A landscape with many valleys, sampled at points; each row gives a point and its height.
A ball rolls from a point to whichever of its 2 nearest points has the largest drop for the distance, and stops where none of them is lower. Distance is the straight distance between rows; heights are no part of it.
Z_39 h=6.16: [ 22   0 -18 -29  26 -31   1 -18  -2   5  17  12 -20  10  19  -8  -3  -1
  13  18   1  -9]
Z_103 h=5.48: [ 16  -8  19 -10   8 -17   5 -18 -18  13  10   8 -34  -1  -4  36  -7   9
   0  10   7  -7]
Z_456 h=3.20: [ -6  20  35   4  -2  13  32  24 -28  -3 -16  -5  -7 -33 -10  16   5  25
   8   7   8  10]
Z_336 h=1.19: [ 23 -22  15   7 -26  21   0  12  34  20 -40  14  28   4  31   6  13 -26
  24 -24 -17 -14]
Z_523 h=2.65: [-16 -32  -2  -4 -22  15   0   7  29  -1  -3   9  29   8  11  -4  17 -40
  14  -1 -20  13]
Z_284 h=6.15: [ 10 -14  18  11   4  17 -23  13  29  25 -28  -9  41  13  48 -20  19   2
  21 -28 -17   3]
Z_623 h=5.36: [  6 -23 -25  14 -36 -26   3 -33 -23  17 -30  -3 -29   0   0   0  25   8
   6   0   0  12]
Z_963 h=6.94: [ -6 -28 -13  41   3  -4 -22  -1 -12  20 -28  15  12 -17  31 -18  14   6
  -2 -40  -8   4]
Z_330 h=8.10: [ -7  21 -21  10 -27 -22  -2   6 -20  26  -3 -15 -15 -30 -19 -12  -6   2
  -8   7  -4  22]
Z_35 h=2.85: [ 16   3  13  -1 -39  17   1  21  39   6 -12  11  36  -5  15  -4  20 -45
  13  -5 -26   2]
Z_134 h=5.62: [ -5   7  16 -22  11   3  27  23 -14 -28   7   7  19  13  -7 -15 -34  -2
  17  16   3  18]
Z_474 h=7.23: [ -2   8   5   4  26  26  -6  18   3 -21   2   2  13 -16   2  -9 -23  22
  -1 -10  19   3]
Z_254 h=4.14: [-13   4  22  14   3   3  24  18 -30  17 -12  -2 -16 -26  -5   0 -12  16
   8 -26  -3  21]
Z_4 h=5.88: [  2 -24 -28  -8 -12 -23  -8 -21   2 -10 -19 -11 -27 -10   6   7  25   9
   3   5 -11  21]
Z_155 h=6.44: [  6  24  11  13  -4   4  21 -20 -27   8  18  -2 -31   0 -30   8  -5  19
 -24 -12  21  -9]
Z_465 h=5.95: [-21   7   8 -10  -2  16  16   8   0 -38  10   1  42  32 -35 -24 -29   6
  18  13  15   9]
Z_642 h=7.61: [-16  11 -12  27 -32  -2  -6   6 -16  22 -21 -14  -9  -5 -14 -19 -14  21
  -4 -20  -9  38]
Z_164 h=6.36: [  2 -46 -44  13  -4 -15  -9 -17  -3 -15 -22  -2 -16  -2  15   0  22  -8
  11  -4  -2 -10]
Z_573 h=7.71: [  1   4   0   0   6  -2 -15 -24   8 -50  40  14  17  24 -19  -2 -17  -2
  -9  22  14   5]
Z_659 h=5.04: [ -4 -32  -9  -6   1 -10  -5 -10  -4  18  -6   4 -17   5  -7  30  -5  -2
 -16  -2  -2  -3]
Z_236 h=6.60: [ 23  26   4 -25   9 -43  14  -2  -7  23   6   7 -23 -10  20   2  11   4
  22  28   0  -9]
Z_512 h=6.88: [-14   8   4   9   5  26 -22  20  25  15 -22 -22  40   3  15   6   4  18
 -16 -17  -1  12]
Z_849 h=6.85: [  6  14 -27 -10  -5  -9  -9  11  33  28   5 -13  10  -7   5 -27   5 -34
 -13   1 -11 -14]
Z_746 h=4.37: [-11  -4  14   0  37   0   3  20  -4 -24  13  17  33  24  15   4 -20   6
 -20 -16  -8  14]
Z_771 h=4.97: [-13  11  17 -10   8   8  11  35 -12 -17  -9 -19  -2 -11  -5 -10 -24  10
  32  -2 -16  24]
Z_390 h=6.43: [  2 -14  -9  -2  10 -15 -12  -4   6 -28 -21  -2 -11 -12  21  -4  15  27
  -5 -13  -5  31]
Z_803 h=8.25: [  7  11   8  -1   1  26 -12 -21  -7 -28  11 -17  -6 -19 -25  32  -3  13
  -5  33  14   5]
Z_65 h=5.60: [ 16 -32 -18  -5 -16 -23   2   3  26  -5 -14  17  21  44  20 -18  10 -41
  16  -2 -13 -34]
Z_715 h=4.44: [  4 -18 -19  15 -23  -4 -13 -42  -9  25   7  15 -21  18 -13  11  -4  13
 -23 -12  24 -11]
Z_422 h=6.23: [ -5 -38 -19   5   7 -18  -4   8  -8   8 -24   3  -9   6  10 -14  12 -42
  -1 -16 -43  -1]
Z_381 h=7.12: [ 11   6   0 -25   0 -26  17   8 -13   5   8   6  -7 -19  12 -12  -3 -19
  18  30 -10  17]
Z_133 h=4.02: [  8  15  32 -10   3   2  27   2 -10 -12  11  -3 -22 -25  -6  19  16  12
   9  25  15  -4]
Z_760 h=4.75: [-10 -21  -6  -5  15 -15  -1   7  14 -27   4  22  25  28  18 -17   1  -6
 -15 -19 -10  18]
Z_832 h=6.51: [-15  29 -29 -21  13  19  -5   6  15   1  28 -30   9   1 -19  -2   0 -13
   3  17   5 -25]
Z_994 h=5.14: [  3 -23  19  -7  14  15  13  10   0   9 -10  15   3 -17  19 -16 -20  -5
  19  -8  -3  24]
Z_847 h=7.25: [ -9 -16 -23  38 -31  -8 -16  -7 -12  26 -28   9 -12  -3   5 -30   1   6
   1 -35 -10  19]
Z_457 h=8.03: [ -4   5   3   2  15  30 -19  -2  12 -22  15 -13  11   1 -22  25 -14  -5
 -28  10   8 -12]
Z_245 h=8.04: [ -4   2 -19 -26  22 -13  13  -2  17  14  35   5   5  25   9 -26  -2 -33
  14  -2  -5 -19]
Z_117 h=1.73: [-13 -24  -2 -20   0  14   3  -2  27  -9  13   2  20  19   2  18   8 -27
 -11   6  -7   1]
Z_976 h=9.25: [ -8  23  44  25 -31  -4  25   2 -22  -1  -5   6 -29   3 -12  18  15  38
  -5  -8  22   9]
Z_70 h=8.79: [ 11  47  30   7   1  -8   5   1 -22 -28  -2 -18 -16 -11 -23  22  25  22
 -23  33   9 -31]
Z_403 h=5.09: [-12  26  -8  -6   1  28   9  16 -29 -16 -14 -24  -9 -18 -39   1 -17  21
   1   0  10 -16]
Z_8 h=6.14: [ 19 -29 -17  -1  -8  -8 -11   5  35   6 -13   8  -4  17  18  -6   2 -20
   3 -21  -2 -35]
Z_628 h=3.67: [-10 -11 -12  15 -27  16   5 -14  13  41   7  11  -4  10 -16  12   2  -7
 -25 -26  20 -21]
Z_554 h=3.37: [-11   1  17  15  14  21  -6  10 -13  27 -17  -3  16   0  -5  20 -28  36
 -18 -17  10  14]
Z_567 h=4.93: [  6  -7 -14  10 -36 -12  20 -39 -29  18  -3  16 -28   8  -2   2  13  17
 -17  -2  19  11]
Z_927 h=5.29: [  9  44   2 -15   7 -20   1   4 -16 -23  31  -5 -13  -6  -9  20   2   9
  17  36   5 -18]
Z_997 h=6.27: [  3 -16 -35  -6   1 -19  -8 -15   7  35 -10 -10 -14  -2  -1 -15  14 -19
 -12 -10 -12 -14]
Z_706 h=7.16: [ 16  14   8  -1 -17 -42  17   3 -18  20  -3   5 -34 -26   2   2  15  10
  -2  10   7  -4]
Z_940 h=3.95: [-15  18 -17 -15   1   9  12  33 -11 -12  -3 -29   4 -17 -20  -9 -14  -3
   3  12 -14   3]
Z_387 h=6.42: [ -9   6  -6 -12  -8  23   3  24  28  -9   8  -6  28  -1  -3 -39 -17 -20
  20  11   4  11]
Z_770 h=8.57: [ 12  27  44   9   7  -2  -4   1 -20 -57   2  -4  -6 -11  -7  34   4  15
 -16  28  -1  -8]
Z_419 h=3.65: [ -1 -28  -5   7 -11  18  -8   2  10  17 -14   5   2 -21   6 -31  12 -39
  19  -5 -19  12]
Z_712 h=4.68: [  9  43  43  -6  11 -13   9   3  -9  -9  29   2 -18  -6   2  21  24   5
  16  39  11 -38]
Z_725 h=5.63: [-14 -25 -16  12 -11  -4 -11   6  15  20 -19  -2   3  -3   3   8  12 -16
 -19 -23 -19   3]
Z_701 h=7.51: [  9   5  -3  -6  11   0 -16   7   9 -35  22  12   0  -4  -2  -4 -32   8
   1   9  19   1]
Z_272 h=5.66: [ -4 -13  18   9  20  16 -15  14   1  22 -20  -6  18  -9  35 -28  -4   1
  23 -20 -20  28]
Z_101 h=9.04: [  0  45  43  25 -25   5  20  -4 -30 -10  -3 -14 -27  10 -34  18  12  30
 -19  13  19 -25]
Z_402 h=6.53: [-17  -4  13   2  15  13 -20  21  24  -3  -1  -5  49  22  39 -11   5   8
   4 -16  -9  20]
Z_618 h=2.79: [ -7  -6  -3  26 -22  28   8 -15  12  36 -17  10  11  14   0  -7   7  10
 -35 -35  16   7]
Z_338 h=6.92: [-15  -6  -5  12   8   6 -17   0   8  10 -27 -15  12 -12  13   1   4  30
 -21 -13  -4  38]
Z_256 h=6.87: [  2   5   7  12  15  13   2  -8  -6 -12  14   7 -23 -23 -14   7 -10  21
 -12 -18  22   0]
Z_53 h=3.96: [ -4 -12  21   3  35   7 -11   7  -8  -5  -4   6   4   8   7  28 -26  17
 -18 -14  -5  11]
Z_313 h=8.42: [  6   6  20   3  10  14 -12  -7 -14 -55  12   4  14  -7  -4  28 -11  13
 -10  29   2  22]
Z_219 h=6.18: [-14  15 -14 -23   3  16  14   8  14 -19  31  -5  29  19 -19 -27 -14 -17
  12  23  11  -9]
Z_891 h=6.99: [ -9  27 -30   0   0  12 -16 -21  11  24  25 -22 -11  -3 -29   4  -2   9
  -4   7  21 -20]
Z_280 h=6.62: [  9 -34  -9  17  13   0 -11   8  16   4 -32  17   9  -1  35 -25   4 -11
   6 -30 -11  -7]
Z_619 h=7.45: [  3   6 -23   0  10   0 -29 -30  13  39  29   3 -12  11  -7  22   2  -2
   4   0  13 -33]
Z_286 h=7.74: [  0  43  -9  -2 -19 -28  14   4 -29  24  12 -13 -18 -23 -17  15   7  15
   0  22  11  -8]
Z_908 h=5.91: [ 11  28  18 -12  14  25   0   6 -26 -45  -9 -23 -13  -1 -32   6 -17  20
   6  19  -2 -24]
Z_469 h=7.84: [  0  11  11   5   8  19 -20  -4  12 -44  24   3  42  31 -17  10 -28  -9
 -28  23   2 -13]
Z_890 h=5.15: [  6 -36 -20 -11   8 -26   4  -7   8 -16   6  28  10  37  17 -21  -4 -22
   1  -8  -3 -14]
Z_496 h=7.79: [ -3  -5 -36 -18  15 -16 -14 -15  19  25  26   5  -4  27  15  11   5 -22
  18  -1 -12 -35]
Z_481 h=6.76: [  2 -11 -15  -9  17 -34   8  13  -6  -1   4   2 -19  -4  10 -25   1 -24
   1 -14 -25   4]
Z_934 h=2.49: [-14 -18  -1 -21  10  16   7 -10   9 -16   2 -12  -1  -6  -6  19  13  -3
  -2  16  -7  27]
Z_492 h=1.44: [  4  -8  20  15 -18  31  -2   6  32  32 -24  11  30  -6  20  19  14   1
  -4 -33   7  -8]
Z_773 h=5.94: [  9  29  26  12   2 -16   6 -29 -23   7  26  -3 -41   0 -21  34  16  15
  -3   8   9 -21]
Z_190 h=5.80: [ 25  22   8 -19  23 -36  -4 -16  -3 -27  35   9 -23  17   7  11   4   8
  11  20   0 -13]
Z_355 h=6.72: [  0  -8  -8 -22 -11  -4  11   0   5   4  12   9  20   1   2 -37 -13 -39
  23  29  -6  24]
Z_52 h=4.46: [  7 -32  -4  -2  -4   7  13 -13  -3  24 -13   5 -18 -25   4 -18   6 -10
  17  -7   5   8]

Call two points neighbours if one is among the 2 nearest of the other. Go from one point of each pair to the other, from neighbour to neighbour, staying as low as possible. Name the highest point that can't be avoided.
Z_456 / Z_940 -> Z_771
Z_554 / Z_117 -> Z_338
Z_117 / Z_336 -> Z_35

Where does a ball stop that starts at each point below?
Z_642 -> Z_554
Z_402 -> Z_117
Z_164 -> Z_336
Z_101 -> Z_659
Z_496 -> Z_940
Z_573 -> Z_659
Z_355 -> Z_940
